Points on a hilly landscape, in no order, each with its height.
A climber steps from a point to whichever of its 5 nearest points has the largest rise for the distance, and stops where none of them is higher. Distance is the straight distance between rows; heights are no part of it.
k_865 height 39.8: [108 152  99 147  94 130  93 203 137  82 109 128 103]
k_493 height 45.7: [ 85 159 163 152 133 132 129 110 149  89 107 149 120]
k_33 height 61.8: [124 126 178 132 142 127 145 128 165 129 132 165 140]
k_297 height 35.9: [ 93 126  80 120  62 113 108 100 130 122  90 121 117]
k_985 height 46.1: [186 141 141 119 184 125 135  60 157 118 116 150 176]
k_49 height 58.0: [117 114 169 123 103 118 142 162 159 139 139 150 124]
k_481 height 43.9: [ 62 135 139 147 101 134 118 110 127 123 107 122 121]
k_80 height 54.1: [134 124 165 130 174 143 146  90 132 162 135 155 160]
k_523 height 63.3: [ 98 133 164 148 173 158 131  95 106 161 134 141 149]
k_354 height 47.8: [162 122 144 107 145 129 141  84 173 131 124 165 166]
k_23 height 0.3: [147  93 137 120  99 102 139 195 124 138 150  90  84]
k_160 height 2.1: [107 100 135 129  82 112 129 169 123 139 145  90  85]
k_969 height 3.2: [106 110 138 130  88 120 129 176 132 130 135 110  95]
k_486 height 49.0: [ 74 137 146 141  94 131 123 145 144 108 118 133 109]
k_68 height 45.5: [ 93 170 111 143  95 133 105 167 154  67 104 153 108]
k_941 height 61.0: [142 111 159 112 123 124 140 125 173 156 139 162 148]
k_267 height 44.6: [160 143 154 136 209 143 136  87  96 147 143 144 164]
k_925 height 21.4: [ 93 115  78 118  57 104 113 119 116 113 102  85  91]
k_634 height 34.4: [ 89 117 149 145 142 156 123 101 105 193 149 132 136]
k_807 height 51.7: [124 121 152 131 163 156 137  93 120 185 149 154 161]
k_324 height 25.9: [140 117  49 108  63  95 124 148 105  90  96  98  99]
k_804 height 29.6: [144 119  63 124 109 121 126 175  86  79 119  64  67]
k_810 height 52.3: [171 130 122 106 160 146 132  58 164 137 121 151 179]
k_304 height 50.2: [114 154 170 158 199 144 125  85 100 117 125 129 145]
k_558 height 38.3: [110 150  72 128  71 112  99 181 139  77 104 126 108]
k_541 height 32.2: [112 137  80 123  82 119 109 188 123  89 115 101  93]
k_348 height 20.9: [134 113  56 112  63  97 124 139 101  94 104  83  81]
k_629 height 33.8: [ 91 149 135 150 172 173 126  87  72 159 139 129 140]
k_507 height 34.2: [121 141  57 116  63 106 105 166 129  83  96 121 112]
k_197 height 45.0: [166 129 149 108 125 122 151 121 191 119 125 176 153]
k_110 height 36.6: [131  87 154 114 100 107 137 143 139 180 155 105 111]
k_163 height 43.1: [ 79 159 147 160 155 141 121  87 127  93 103 133 131]
k_666 height 1.0: [120  93 136 132  86 104 138 162 119 142 150  80  79]
k_964 height 73.6: [138 128  70 122 101 121 113 189  96  88 120  68  80]
k_625 height 27.0: [ 64 144 109 148 129 157 110  72  98 142 110 123 136]
k_556 height 19.1: [150 119  65 124 108 131 141 165  80  84 129  54  57]
k_669 height 19.0: [173 117  39  94  81  76 128 159 105  98  93 124 107]
k_306 height 50.8: [186 143 107 116 193 152 133  58 122 137 131 142 183]
k_614 height 58.4: [164 126 103 103 170 161 136  63 129 174 139 153 183]
k_405 height 14.7: [138 107 108 126 104 116 140 195  98 111 143  70  70]
k_716 height 67.4: [124 143 190 153 181 125 139 100 138 106 128 158 140]
k_369 height 56.6: [162 134 182 135 180 116 143  86 148 117 126 165 154]
k_448 height 74.3: [152 134 123 122 181 154 146  80 108 183 150 157 176]
k_13 height 44.7: [196 152  97 112 184 150 117  49 129 108 124 115 183]
k_96 height 58.6: [146 122 121 111 164 157 137  84 114 197 158 154 167]
k_671 height 45.3: [102  95 155 129 116 122 131 121 134 191 147 122 124]
k_772 height 48.1: [ 84 159 129 139  94 127 116 158 154  87 113 139 114]
k_273 height 6.6: [127 112 121 126  95 116 128 205 120 119 143  95  86]
k_996 height 22.8: [195 154 150 150 214 109 123 112  65 119 148 113 163]
k_638 height 14.5: [150 112 113 131 121 121 113 223 110 110 144  90  91]
k_152 height 31.7: [123 145 122 142 107 133  99 226 130  98 135 135 107]
k_349 height 53.8: [103 136 169 135 116 129 133 166 157 116 133 152 117]
k_988 height 30.8: [213 145 140 133 213 106 117  84 109 118 135 127 183]
k_503 height 69.1: [113 115 171 123 129 132 141 124 153 157 137 148 133]
k_371 height 49.6: [139  91 153 108  98 113 145 156 158 163 143 140 121]
k_950 height 71.2: [124 158 148 153 206 160 137  96  61 130 141 127 154]
k_154 height 62.9: [122 103 160 115 121 123 136 124 159 174 141 149 140]
k_651 height 44.8: [ 83 140  98 132  77 121 112 123 143  97  92 133 120]
k_438 height 56.5: [151 135 166 132 186 133 142  90 137 138 131 153 161]
k_466 height 52.8: [150 112 121 102 145 143 134  76 161 184 141 156 175]
k_161 height 44.5: [150 118 159 107 101 118 138 177 177 136 143 160 131]
k_650 height 34.3: [ 78 111 156 141 110 134 126 117 127 164 137 122 124]

For each start below, name the point where the climber stops.
k_68 | k_503
k_985 | k_716
k_466 | k_448

Call two points neighbours if one is among the 5 nearest of the other. Go from one point of each pair to the other, from neighbour to neighbour, staying as high as possible. Name the lowest point that can't be avoided.
k_448 and k_964 | k_541
k_503 and k_523 | k_80
k_503 and k_716 | k_33
